Each row is a point on a tangle of strands that fork, close into loops and nearly touch. The rows are in no order.
Points whose rows are less than 102 apart are linked; no others are. Some points are linked to none.
(1079): [23,-10,14,-38,24,60,-21,33,-6,-38,14,15,17,-23,-21,-44,-32,-1,-38,36,1,1,-16,0,10,-4,-23,-45]
(1457): [-34,-32,24,33,13,3,19,-2,3,28,2,-5,46,-3,-24,-17,18,-13,-32,-2,-61,-12,38,6,17,28,-4,1]
(790): [-19,-10,-33,-1,-53,-19,16,42,-10,25,-5,-17,-22,54,-23,11,54,-5,33,-15,-18,53,8,-11,-10,31,2,4]
(1498): [38,3,-5,-27,23,-43,-13,-23,32,-12,-28,-49,-25,-7,10,1,4,-9,15,1,-8,52,32,-25,-34,-4,-10,5]
(665): [10,-14,11,16,3,-10,-25,15,29,42,9,-5,5,14,-33,-41,-2,-21,-12,-2,-19,-5,23,11,-4,44,3,-12]
(1394): [2,12,3,-17,0,-13,13,21,33,-48,10,35,-56,-11,18,-12,3,19,-53,-10,7,-30,19,-26,41,-5,26,-23]
(146): [-42,-7,23,19,36,-4,3,-33,5,2,22,11,-2,-24,21,-6,16,7,-47,-31,-38,-55,0,2,51,4,6,-25]
(835): [-14,27,-5,-15,69,11,-10,-55,15,-30,21,-8,-7,-29,-19,6,39,11,-10,5,26,-31,27,-15,19,-54,21,-21]
(841): [6,-29,-10,53,10,-15,23,20,-21,-24,-2,20,12,-2,-10,21,2,17,-33,3,-38,-7,-15,7,36,32,4,22]
(691): [37,17,-3,-29,-21,-31,-50,2,1,48,40,-5,8,5,-12,29,-31,-7,61,8,-1,41,-19,7,-34,15,-25,12]
(667): [-35,7,24,-6,2,11,32,29,-10,0,-19,39,10,12,27,-15,17,-9,-13,-13,-30,-50,22,-51,-8,-3,11,3]
(1505): [-39,-29,0,39,-22,8,21,3,1,32,-1,-32,40,29,-53,8,52,-1,-17,-4,-58,17,29,6,16,32,5,12]
(35): [5,-56,7,16,12,9,10,-13,19,-11,-13,-12,4,-19,3,-13,-29,-4,-36,7,-43,33,21,37,23,22,-18,-16]
(1757): [-9,6,52,-43,-21,-5,13,2,6,52,-22,-29,43,-23,9,-11,-61,25,48,-42,-2,24,24,3,-44,7,-18,-39]
(368): [-23,21,-11,33,6,-14,12,21,-34,52,6,33,1,28,-20,-1,48,-13,14,-18,11,-56,18,-5,1,-4,1,-6]
(1136): [-2,44,8,44,-19,4,22,-6,14,-26,-23,-14,-7,16,31,3,-10,14,-12,37,0,-24,-25,-45,26,-35,6,17]
(47): [53,26,-5,7,20,23,-29,29,0,9,27,17,13,-3,-23,-21,-31,3,0,24,39,-22,5,-21,-32,-3,-3,-8]
(874): [-30,-17,12,-77,24,26,-4,-16,-18,-44,-12,-43,-8,-25,28,4,6,-15,3,-34,13,27,-17,7,-16,-4,-19,-38]
(786): [-29,-11,26,3,10,13,-2,-25,10,56,-24,-27,38,4,-6,-5,5,-24,29,-17,-23,6,42,20,-30,0,-5,18]
(980): [23,-30,2,-8,23,-28,-3,47,14,47,-42,-26,12,-30,-34,-53,-5,-14,21,-25,-24,5,26,11,-60,9,12,-28]
(1496): [13,30,13,-22,-41,19,-35,0,25,-8,32,-17,-24,23,3,7,-56,31,32,29,24,41,-39,10,3,14,-43,-5]
(1088): [-36,-34,9,17,-36,11,59,48,-16,-9,-34,35,2,26,-12,-18,14,19,-27,-4,-44,-1,14,11,26,32,13,4]
(1370): [-20,-36,2,11,-14,-11,37,-29,17,-42,-44,-18,-10,4,13,15,2,13,-33,-9,-52,32,-3,13,21,28,10,48]
(427): [-2,35,32,-16,-18,15,-19,-10,19,64,-14,-21,20,-2,7,0,-55,19,62,-19,11,13,5,18,-47,-8,-28,-18]
(1031): [-16,-14,-9,-1,-42,1,-3,18,-32,24,28,12,14,18,23,41,-23,-3,50,-15,21,12,-44,26,-8,22,-14,31]
(1081): [-36,-21,-24,5,25,-35,30,4,-4,-22,-5,-15,-11,2,-32,14,56,-21,-43,-32,-57,0,45,-16,12,13,6,24]
(1596): [-14,37,-6,-8,-42,14,-2,-26,-13,-26,11,16,1,20,27,23,8,-37,9,24,-22,12,-63,-27,10,-26,34,51]
(17): [38,1,12,21,45,24,-39,-7,12,-8,24,-30,44,-16,-28,12,-26,-4,-15,44,-29,11,11,-17,-10,-6,-21,14]
(1690): [16,31,20,-49,40,10,-10,-23,-1,5,-68,-41,2,-32,-18,2,-1,1,48,-16,13,35,12,-15,-70,-50,-29,-10]
(1023): [11,-28,4,-20,-4,20,36,57,-1,-40,-43,31,4,-8,17,-30,-18,-8,-35,7,-19,2,29,-24,-13,8,1,-14]
(1331): [-41,-3,-20,24,31,-45,22,13,-22,0,24,5,-18,-9,-24,25,74,10,-31,-42,-34,-37,27,-14,32,-2,14,8]
(1643): [-6,31,-10,10,9,12,4,6,-29,6,19,49,-13,5,19,11,16,-2,19,-5,52,-63,-7,-25,-2,-35,23,-5]
(1393): [28,27,-6,82,0,-34,12,22,-17,41,-8,8,25,14,-12,3,-1,7,-3,28,16,-42,16,-11,-9,-7,-28,9]
(10): [22,16,0,-44,23,28,-22,24,29,-39,-3,-10,-20,-8,-6,-36,-7,-8,-14,17,24,-2,17,-37,-9,-18,15,-27]
(108): [4,2,-19,-8,-33,3,1,2,-25,-41,-7,36,-14,21,12,29,4,-4,-3,5,-14,11,-69,-14,27,12,35,60]
(1481): [41,30,-29,-5,14,21,-27,19,-3,-22,53,16,2,-6,-26,-11,-14,21,14,41,78,-8,-13,-15,-19,-19,-1,-10]
(222): [-4,1,7,45,-31,-3,-5,-20,23,4,11,-11,-22,26,16,-4,-27,7,-23,-5,41,-25,-39,35,33,24,-1,-5]
(639): [10,14,9,-58,4,7,-24,9,37,-21,-7,11,-27,17,1,-23,12,-34,-19,9,-10,-9,19,-50,-8,-4,26,6]
(1179): [11,11,-10,56,5,-5,0,-25,21,-32,10,-16,-22,-11,13,4,-14,30,-34,2,32,-20,-24,9,51,6,19,-9]
(101): [-47,-16,17,45,-36,12,30,-3,-33,22,-5,0,66,14,1,24,10,9,6,-8,-31,-28,-24,4,17,7,12,54]
(1532): [-35,33,17,37,11,-45,8,-33,18,34,-14,-5,-16,21,5,9,52,-5,-17,-2,-25,-59,22,-14,40,-23,1,1]
(1110): [-43,-16,4,-2,-5,17,37,22,-33,25,-39,4,26,4,28,-3,8,-16,41,-40,14,-9,37,13,-38,-6,3,6]
(1701): [34,18,9,-52,27,-38,-9,-16,10,1,-44,-37,-31,-17,5,-4,-4,-5,43,-22,21,43,21,-26,-49,-26,-3,-23]
(75): [20,20,-18,38,-1,-50,-7,-15,-13,1,27,14,4,7,-1,32,36,-8,-8,27,-12,-34,-28,-20,32,-16,9,31]
(905): [11,-17,37,-34,-34,-27,16,41,13,43,-27,-15,20,-10,-1,-32,-40,27,37,-32,-14,42,24,2,-44,29,-14,-29]
(1601): [9,-23,25,10,11,21,36,21,-13,-21,-14,66,-4,-7,12,-21,-24,38,-60,20,-65,-18,-12,3,32,12,-5,-18]
(674): [-11,-6,-13,36,25,-13,-7,-22,-20,28,7,-8,10,5,-8,33,19,-28,21,-5,8,-15,13,22,-1,-10,2,26]
(523): [21,26,12,67,-17,-17,19,26,3,-3,-5,13,10,16,21,3,-12,30,-24,37,1,-44,-14,-34,11,-1,-22,6]
(549): [-18,17,18,43,43,8,5,-48,-14,-27,-2,-21,30,-15,17,25,15,25,-30,7,-52,-28,-24,-37,21,-18,-2,30]
(1182): [19,-7,-8,-19,12,16,-20,-21,31,-57,42,16,-30,-2,-25,-6,-6,35,-29,30,31,8,-32,17,45,11,26,-13]
(416): [2,8,25,33,-10,44,-14,-19,8,-24,16,-6,21,12,-8,20,-37,25,-14,28,-18,-1,-66,13,39,6,-4,29]
(1742): [4,30,12,24,29,-52,-8,-8,30,30,24,13,-25,-9,2,-9,54,21,-37,5,-22,-57,42,-23,25,-4,-7,-11]
(1463): [-19,-40,-10,-10,-22,-7,25,26,-6,-16,-7,15,-47,6,27,-17,-5,2,2,-43,18,9,-6,38,22,40,6,-25]
(498): [3,21,-4,20,-8,29,-6,4,-15,22,11,-6,-2,2,24,8,-42,11,40,-10,64,-10,-2,27,-32,-9,-24,-14]
(635): [-18,14,1,23,8,-16,-3,19,5,61,0,8,4,31,-40,-28,37,-25,3,-13,-15,-32,34,-12,-2,15,10,-11]
(1251): [-44,-2,21,5,-5,73,33,-4,-29,-29,-17,-7,51,-9,27,8,-24,12,5,-11,-6,-13,-24,-16,-15,-16,9,33]
(802): [55,-1,-2,-44,46,9,-50,13,7,-12,-2,-49,21,-44,-31,-10,-13,-2,4,15,8,30,1,-4,-43,-11,-11,-21]
(1100): [-21,7,-7,2,34,-13,21,-3,15,-39,-7,0,-35,-31,24,-2,6,2,-43,-27,4,-32,41,-21,27,-28,22,-25]
(1765): [-12,-30,-7,-5,-28,-24,-3,14,-10,17,32,11,-42,18,10,-17,-11,3,12,-38,48,8,-12,54,2,60,-13,-36]
(768): [9,20,4,9,-78,-16,-3,42,21,56,-11,5,1,46,-9,-33,-18,-10,31,18,5,15,-4,3,-27,27,-8,22]
(843): [-22,-19,8,-21,36,31,-2,-26,15,-38,4,4,-9,-42,3,-30,-13,-1,-76,-6,-35,-11,0,-4,54,-24,-4,-49]
(1337): [1,-13,17,-24,14,30,-5,-6,10,-58,-11,-45,-14,-14,6,-5,-32,28,5,11,-5,55,-15,7,8,0,-33,-11]
(1697): [-13,18,16,-11,15,61,-12,18,16,-33,7,-18,7,-2,-3,-45,-35,3,-1,22,21,-5,-1,-12,7,-11,-15,-19]
(527): [-1,10,-26,8,45,-57,4,-11,-16,1,24,29,-8,-19,-20,39,66,4,-7,-10,-1,-39,35,-23,11,-26,19,19]
(292): [-12,34,-22,-11,-20,-12,3,-38,-6,0,-21,11,-48,6,33,22,32,-41,41,1,29,7,4,0,-4,-47,25,19]
(1455): [23,26,-28,24,17,-48,-7,-14,19,41,21,43,-16,-1,-30,-16,29,7,-9,-4,77,-41,39,11,-16,-2,22,-24]
(737): [-17,-35,14,36,1,7,35,-5,15,6,-31,-25,36,-21,11,-22,-9,-2,-28,3,-41,12,54,4,2,16,-9,6]
(1584): [1,25,18,21,12,26,-29,-30,6,-29,45,5,-1,2,-17,5,-3,35,-24,32,-4,-28,-69,-10,54,0,8,16]
(611): [-2,-3,5,17,-32,40,-2,23,-9,-4,15,3,10,13,22,18,-50,14,19,3,28,-2,-42,21,-5,18,-16,8]
(171): [-4,9,13,5,7,-26,-23,-22,29,78,-29,-33,3,9,-27,-12,9,-19,48,-10,-21,17,27,20,-32,-1,0,16]
(492): [-30,3,1,-75,39,50,-5,10,-25,-41,-30,-44,18,-42,7,-17,14,-30,-13,-9,21,8,-6,-1,-37,-24,-21,-33]
(197): [-2,32,-29,36,-21,-29,13,19,-37,35,13,53,-17,29,-9,-2,29,-8,16,-5,69,-60,0,3,-8,-13,6,-5]
(750): [25,-46,-24,29,25,10,5,33,-28,-9,9,3,37,-34,0,6,-22,-9,-11,-7,-7,7,17,18,-11,13,-19,-9]
(156): [14,-15,-40,-20,-18,-20,-4,-2,-15,-57,1,12,-43,3,23,37,10,5,13,-11,21,29,-38,-10,13,7,32,39]
(670): [29,-2,-15,9,22,-26,4,62,5,35,-38,3,10,-3,-50,-41,12,-16,17,-5,-26,-11,40,-29,-54,-2,21,9]
(938): [-33,-10,23,12,5,37,37,16,-34,-19,-10,35,47,-2,32,4,-2,8,-10,-16,-25,-41,-14,-35,-9,-4,11,20]
(696): [7,-14,19,15,-1,48,41,30,-3,-50,-29,32,1,-10,16,-22,-43,32,-42,22,-29,1,-10,-14,21,-1,0,-15]
(681): [23,-26,2,-14,22,31,3,48,-18,-16,-14,4,38,-23,6,-9,-22,-18,-11,1,-5,0,18,-12,-35,2,-9,-13]
(107): [-29,-27,4,31,-33,21,41,59,-36,8,4,48,22,30,-22,-10,11,8,-8,-9,-19,-20,-11,6,11,41,1,4]
(469): [0,8,-22,-38,21,34,-26,5,-1,-43,62,2,2,-12,-22,-21,-7,20,19,23,77,-1,-30,10,7,-11,1,-14]
(1445): [8,-4,-16,-12,36,3,-19,-41,-12,7,20,-12,-16,-19,11,28,10,6,49,-25,76,4,12,39,-14,-25,-1,-26]
(1118): [10,-47,-31,19,14,-15,15,19,-28,-9,28,59,-13,-28,-18,-21,-6,9,-52,-19,0,-21,-4,34,42,27,2,-34]
(742): [-4,-18,8,27,-11,10,14,58,-37,24,32,67,15,23,-24,-28,2,5,-27,-3,-7,-38,-12,9,3,52,-20,-20]
(333): [-4,22,17,33,-62,35,3,-2,11,1,6,-2,51,16,12,23,-41,17,2,51,-19,-7,-45,-5,13,-14,-12,44]
(532): [37,-4,-30,-3,52,-36,-18,-3,-5,-2,29,23,7,-23,-28,25,39,-11,-5,9,21,-24,40,-18,-8,-16,26,4]
(1028): [38,56,-26,19,-41,-20,-14,4,-22,27,1,8,8,-7,14,41,-7,-29,58,41,4,40,-15,17,-34,-40,-13,28]
(521): [6,-35,-16,-56,40,4,-1,-37,11,-70,-2,-28,-14,-32,-4,22,24,-28,-55,-16,-25,22,-1,1,2,7,1,2]
(793): [-38,-8,-13,42,-34,-6,2,2,-7,61,14,-36,22,52,-42,17,45,-11,16,-9,-17,3,-3,32,13,22,-10,3]
(161): [29,-2,-7,34,-8,0,1,-8,41,-55,-8,-34,-44,-3,13,1,-28,32,-21,32,16,30,-7,6,34,13,-6,-7]
(814): [-15,1,27,-71,26,3,-17,-28,-21,-4,4,-40,7,-11,20,24,-8,-11,41,-38,21,35,-7,0,-33,-10,-21,-33]
(1330): [20,-24,-14,-27,37,0,-23,-21,3,-58,24,-5,-1,-14,-16,32,17,-13,-32,15,-17,12,-1,-17,8,2,14,20]
(234): [48,43,-5,10,-11,-5,-14,17,15,47,-48,26,-30,-7,-17,-22,-14,-19,54,8,22,2,10,-14,-56,-42,13,12]
(1611): [50,12,24,3,40,22,-36,20,14,13,20,5,37,-16,-32,-24,-25,-4,-23,31,-23,-19,3,-34,-28,2,-3,-8]
(484): [-29,12,26,48,2,8,9,-44,-15,11,0,-10,56,9,15,33,7,3,-11,8,-43,-35,-40,-18,20,-17,6,49]
(293): [-53,-7,-5,17,-38,-27,30,-25,-11,32,-30,-35,-4,29,22,21,31,-12,39,-24,-7,18,5,20,5,-3,-1,28]
(37): [-21,-8,-9,33,-43,-13,-7,24,-15,39,24,10,-13,39,-8,-25,-8,-8,7,-22,50,-11,-7,45,-16,51,-20,-15]
(60): [36,-11,8,6,-10,22,-8,-1,26,-34,11,12,-44,19,-7,-11,-36,26,-34,41,9,16,-20,30,31,25,1,-12]
(821): [26,-35,-35,-32,16,-9,-11,-12,-13,-70,16,6,-33,-20,7,38,9,32,-5,-20,22,33,-39,18,27,18,35,14]
(1119): [9,9,1,6,-35,-10,1,21,17,18,-16,-9,-9,27,19,-3,-9,-14,25,19,4,15,11,-11,-13,10,-2,23]
(1191): [-4,-17,-6,-48,35,14,-7,-37,10,-91,-7,-55,-20,-26,-9,-1,4,10,-21,3,-10,50,-24,7,15,-2,-17,1]
(287): [34,43,-25,18,-36,-17,-27,-7,-12,25,29,13,-4,15,5,26,-1,-36,35,40,26,3,-25,10,-8,-23,2,25]
(1699): [-25,-39,-19,4,-26,-4,44,48,-15,-10,-21,39,-51,29,-12,-20,7,17,-27,-26,-20,12,0,52,40,38,18,-17]
(1747): [9,-17,-2,-38,14,-9,-25,1,16,14,8,-13,-25,-6,15,-18,1,-18,19,-28,29,10,23,14,-15,13,8,-32]
(568): [-69,-13,2,21,-46,6,47,-20,-29,26,-22,-18,47,21,-2,13,39,-9,17,-20,-27,-8,6,2,-5,-5,16,55]
(1703): [1,41,5,20,-48,5,-14,-4,17,58,-1,-17,17,18,21,13,-53,12,43,6,34,2,-8,33,-31,-1,-39,-3]
(679): [-3,19,-23,-44,-22,-39,-14,-16,4,21,-4,7,-51,18,21,2,35,-40,50,-15,27,21,15,-6,-13,-15,26,6]
(700): [-32,-16,0,1,-43,9,55,53,-6,2,-36,11,15,30,-22,-29,34,3,-14,-7,-40,5,52,-35,-9,24,14,15]
(1221): [-20,-31,-11,-29,33,-21,1,-18,8,-25,-9,-23,-16,-11,5,5,32,-37,-21,-34,-22,7,37,4,-4,13,10,5]
(1104): [9,-1,-48,21,-21,-40,-23,13,-31,49,40,-3,-5,29,-37,24,40,-22,45,0,27,14,-6,29,-7,16,-6,16]
(49): [1,-43,-6,9,14,-3,28,29,-23,11,3,73,-8,-15,-11,-37,-14,18,-68,-1,-55,-24,1,13,40,16,-19,-41]
(1720): [-28,-77,-16,5,18,20,28,-16,-18,-14,-29,11,21,-44,14,-14,-25,-13,-52,-24,-48,15,3,33,33,-4,-12,-22]
(957): [-20,-20,29,-36,-2,20,28,48,-1,-1,-28,43,21,0,6,-41,6,-22,-37,-13,-41,-23,31,-32,-13,13,11,-18]
(1057): [-5,-3,39,-68,-36,11,11,-23,21,-13,-27,-26,13,12,18,2,-14,4,14,-1,-26,57,5,-28,-40,7,-20,23]
(918): [-2,14,10,-13,7,6,-3,-6,33,2,-31,-10,-4,15,12,-18,-1,-30,-5,10,-21,-2,32,-40,-16,-8,13,18]
(871): [0,6,-7,-6,9,7,-7,2,3,5,20,19,-23,10,16,-9,2,-16,6,-12,46,-38,16,-4,1,-2,21,-14]
(1355): [-6,19,-7,-20,-31,-69,-4,-4,-11,50,-3,-9,-37,29,5,10,24,-21,69,-20,17,50,9,-2,-9,3,-3,-3]
(1364): [-25,11,12,-9,-16,10,-14,-46,21,1,0,-41,-19,17,35,20,-9,-10,32,-1,6,24,-22,7,7,-12,-3,10]
(232): [42,-22,-3,-1,2,-35,5,3,38,-32,-33,-34,-33,-7,13,-2,-13,10,-7,11,-19,63,37,-11,-4,26,-16,-3]
(199): [33,-30,10,-40,18,42,-28,32,-10,7,18,43,22,-23,-18,-43,-33,-23,-48,8,-1,-15,-14,11,-5,15,-12,-55]
(183): [13,-51,-19,64,7,7,29,38,-39,-17,1,16,38,-23,-4,18,-29,21,-19,3,-23,8,-9,32,13,27,-12,16]
(1773): [4,26,-12,20,-21,-49,-14,-1,14,79,-16,-22,-29,31,-26,-16,25,-18,50,-11,11,22,17,28,-16,1,-11,2]
(574): [43,34,-18,-4,2,-14,-31,-7,-10,32,2,-17,18,-18,-10,40,-24,-7,64,20,-6,48,5,-4,-53,-27,-28,27]
(632): [25,-44,-34,-46,27,5,-11,8,6,-50,22,29,-13,-48,-8,-3,1,3,-53,-4,26,8,-1,24,30,-4,17,-49]
(337): [-37,-1,40,-38,-17,11,18,-25,22,46,-51,-29,17,3,23,-25,6,-17,33,-32,-17,13,44,-1,-49,-7,4,11]
(616): [12,-20,9,-10,21,15,-11,35,-27,23,44,60,26,-10,-10,-35,-5,-16,-29,-11,2,-46,-2,-1,-6,27,-6,-39]
(1140): [0,-20,-10,-7,-17,-3,30,64,-1,22,-43,-9,27,6,-41,-42,29,-3,-1,-13,-43,25,52,-29,-44,20,11,8]
(273): [42,-9,-32,-1,44,0,-17,7,-16,-51,33,2,13,-27,-16,26,9,2,-11,24,19,-2,7,-30,-3,-15,14,7]
(1241): [-21,6,0,-20,59,14,-3,-24,19,-29,15,-13,-10,-48,6,-21,10,-6,-45,-16,11,-33,35,-9,30,-41,14,-59]
(1131): [-20,-28,8,-7,35,27,2,-23,-11,-21,16,38,-7,-37,8,-18,-13,20,-64,-33,-38,-25,-31,15,61,0,14,-35]
(86): [-6,24,37,-70,22,1,-3,-18,-16,11,-34,-49,34,-21,-2,17,-28,0,40,-30,2,40,1,-19,-65,-24,-30,-21]
(1248): [-12,17,30,24,-69,20,-12,-8,24,50,12,-4,54,30,2,13,-25,-11,7,42,-26,-11,-15,11,5,1,-8,41]
(305): [-6,20,-8,14,-68,-5,34,30,3,3,-41,2,-4,23,46,4,-11,-5,35,20,16,15,2,-26,-26,-17,4,33]
(1506): [1,49,19,29,-29,-11,-8,-31,38,4,7,-3,-22,33,20,-11,2,-5,-20,32,6,-36,-25,-30,38,-23,6,-4]
(1052): [-12,-37,2,-37,-33,-33,-1,12,1,-1,0,1,-35,44,-9,7,28,-6,25,-12,-24,52,-2,15,6,46,-2,16]
(420): [21,43,-6,39,25,-7,-19,-62,36,4,-4,-32,-24,-5,-11,8,9,-1,2,31,41,-11,22,1,20,-45,3,-8]
(1390): [-23,4,14,-13,-77,-15,43,-5,-9,16,-39,-22,15,8,41,11,-12,19,47,0,-2,39,24,-19,-38,-11,-13,42]
(934): [-13,59,26,21,-48,21,-9,-23,30,40,-17,-11,22,28,21,-6,-22,-26,17,48,-10,-7,-9,-5,-5,-39,-1,21]
(849): [2,7,-46,19,-35,-20,1,47,-20,40,12,-1,-15,46,-38,3,43,-18,31,-2,10,15,8,-4,-14,18,4,9]
(599): [-14,17,-43,-6,9,-21,12,-33,-2,-43,-21,-17,-54,-10,33,32,26,0,20,-15,47,4,7,-12,5,-40,30,17]
(932): [-14,37,-7,17,22,-15,10,-13,-6,-6,23,34,-19,-20,32,14,35,45,-14,-19,29,-66,-14,-21,25,-35,22,-8]
(1358): [34,-31,4,-16,-27,-12,-20,4,9,-2,25,24,-41,37,-9,10,-18,11,-1,23,5,28,-25,48,14,52,-5,5]
(576): [9,4,-35,16,-35,-36,-21,-6,-29,27,40,2,-3,17,9,41,13,-24,46,5,32,5,-40,33,2,-1,-2,26]
(1183): [-46,-12,7,-19,21,69,25,-9,-26,-64,-24,-19,23,-26,19,-11,-22,7,-17,-25,-11,6,-36,2,7,-13,2,0]
(1090): [39,-57,-23,-12,25,-2,-11,-6,-5,-13,41,50,-11,-26,-27,-17,-24,4,-61,15,-2,-1,-7,47,36,19,0,-44]
(1054): [-25,26,1,58,23,-38,17,-24,-12,13,-2,4,-15,-7,24,13,33,22,-17,-31,16,-73,-1,2,42,-19,15,-10]
(1563): [6,-26,-19,-58,23,32,-25,5,-3,-50,39,-1,-5,-27,-4,-13,0,11,-6,-7,59,10,-26,26,10,-3,8,-46]
(851): [0,27,-8,5,-53,26,-8,11,2,-21,13,-13,-5,14,24,26,-48,31,40,25,22,32,-54,4,3,-5,-24,19]
(394): [-21,-3,18,16,17,52,25,-8,-12,-61,-29,6,10,-17,12,-14,-29,38,-39,-3,-32,4,-41,-7,38,-4,14,9]
(801): [35,32,-16,76,7,-57,5,-12,-27,27,2,26,11,4,-9,31,40,11,2,28,12,-54,-6,-3,12,-40,-22,13]
(1272): [-31,9,30,-48,-34,9,45,-38,1,6,-45,-37,15,1,42,3,-2,0,33,-22,-5,34,27,-26,-55,-19,-16,26]
(754): [22,70,14,26,-36,8,-12,-4,28,63,-33,9,-4,12,1,-19,-26,-22,34,31,10,-8,-2,-6,-31,-41,1,15]
(1148): [35,-22,-2,-15,41,8,-36,-5,-4,-1,7,-40,43,-24,-15,27,-10,-13,11,7,-18,30,12,3,-42,3,-22,16]
(388): [-4,-2,-12,-58,57,41,-19,9,-31,-48,4,-10,28,-34,-14,3,19,-26,-16,0,25,-18,1,-17,-24,-26,6,-21]
(1311): [-2,3,7,-14,19,30,-25,-31,0,-40,49,35,-13,-2,-15,3,-1,34,-31,-1,10,-20,-61,10,63,17,38,-4]
(1072): [22,29,14,-23,-22,-15,-47,-20,19,31,45,-22,-4,11,-4,25,-59,24,44,4,24,37,-27,14,-12,20,-43,-22]
(757): [40,15,-14,-36,63,29,-39,15,-18,-14,-6,-17,21,-35,-33,-8,9,-10,13,16,40,-4,14,-12,-43,-39,5,-18]
(256): [22,-54,-20,-39,7,-19,-15,-4,-5,-35,28,28,-40,1,-10,24,8,13,-11,-5,5,27,-23,51,29,42,29,7]
(480): [-2,16,17,30,-17,-10,-26,-34,33,30,27,-9,-9,34,0,-10,-10,-20,-18,18,17,-33,-15,15,23,16,-1,-2]
(50): [19,23,-9,36,10,2,-10,-26,37,-28,-15,-59,-24,-6,12,5,-16,11,3,34,17,26,15,-13,9,-21,-13,4]
(1735): [0,51,-2,15,30,-22,-13,-66,31,-5,11,10,-29,-13,-4,26,46,11,-6,22,21,-38,12,-23,34,-62,23,-5]
(325): [9,-40,10,0,10,38,4,1,8,-28,-14,-29,16,-32,12,-7,-48,21,-17,10,-20,49,0,31,4,4,-36,-30]
(73): [39,29,-9,-10,40,-15,-25,-13,8,29,33,53,5,-12,-28,-5,32,1,3,12,39,-43,24,-26,-20,-23,27,-15]
(1568): [1,-38,32,-63,-14,-8,-1,-23,17,-25,-17,-8,-21,23,10,12,-5,-6,0,-4,-33,57,-2,4,-7,35,-12,7]
(928): [-36,12,34,24,35,18,12,-35,8,-11,0,-6,9,-11,30,-2,13,5,-31,-6,-38,-46,3,-29,21,-18,6,-6]
(1252): [20,-27,21,-31,3,0,-30,15,26,33,9,-9,3,-2,-9,-33,-23,-18,8,-20,-10,24,5,26,-22,39,-12,-27]
(780): [-25,6,-20,16,-29,-47,4,-48,-18,20,-7,-29,-8,14,22,47,37,-35,42,-5,-14,36,-16,25,1,-19,-2,44]
(784): [12,-8,-14,22,15,-31,0,4,-19,-27,19,28,-3,-6,-4,33,25,19,-28,-1,-20,-30,-29,-15,43,17,22,32]
(252): [-11,5,33,-26,-70,-19,6,27,18,70,-10,-5,15,25,-4,-26,-32,21,50,-24,-1,31,10,8,-30,38,-17,-1]

A piece is all that can be reached along the links. How many separate loops has the piece of each point below (a circle has one, a figure eight two, a Y none), and how many tips (points with one link)?
(849) => loops 2, tips 3
(1643) => loops 1, tips 1
(86) => loops 1, tips 5
(532) => loops 1, tips 3

A tip is a point with one link. Name the tips that can be reached along the links from each point below, in the order of the rows.
(1532) => (1742)
(1337) => (1455), (793), (1720)
(1390) => (980), (37), (599)
(256) => (1394), (1596), (234), (232), (780)
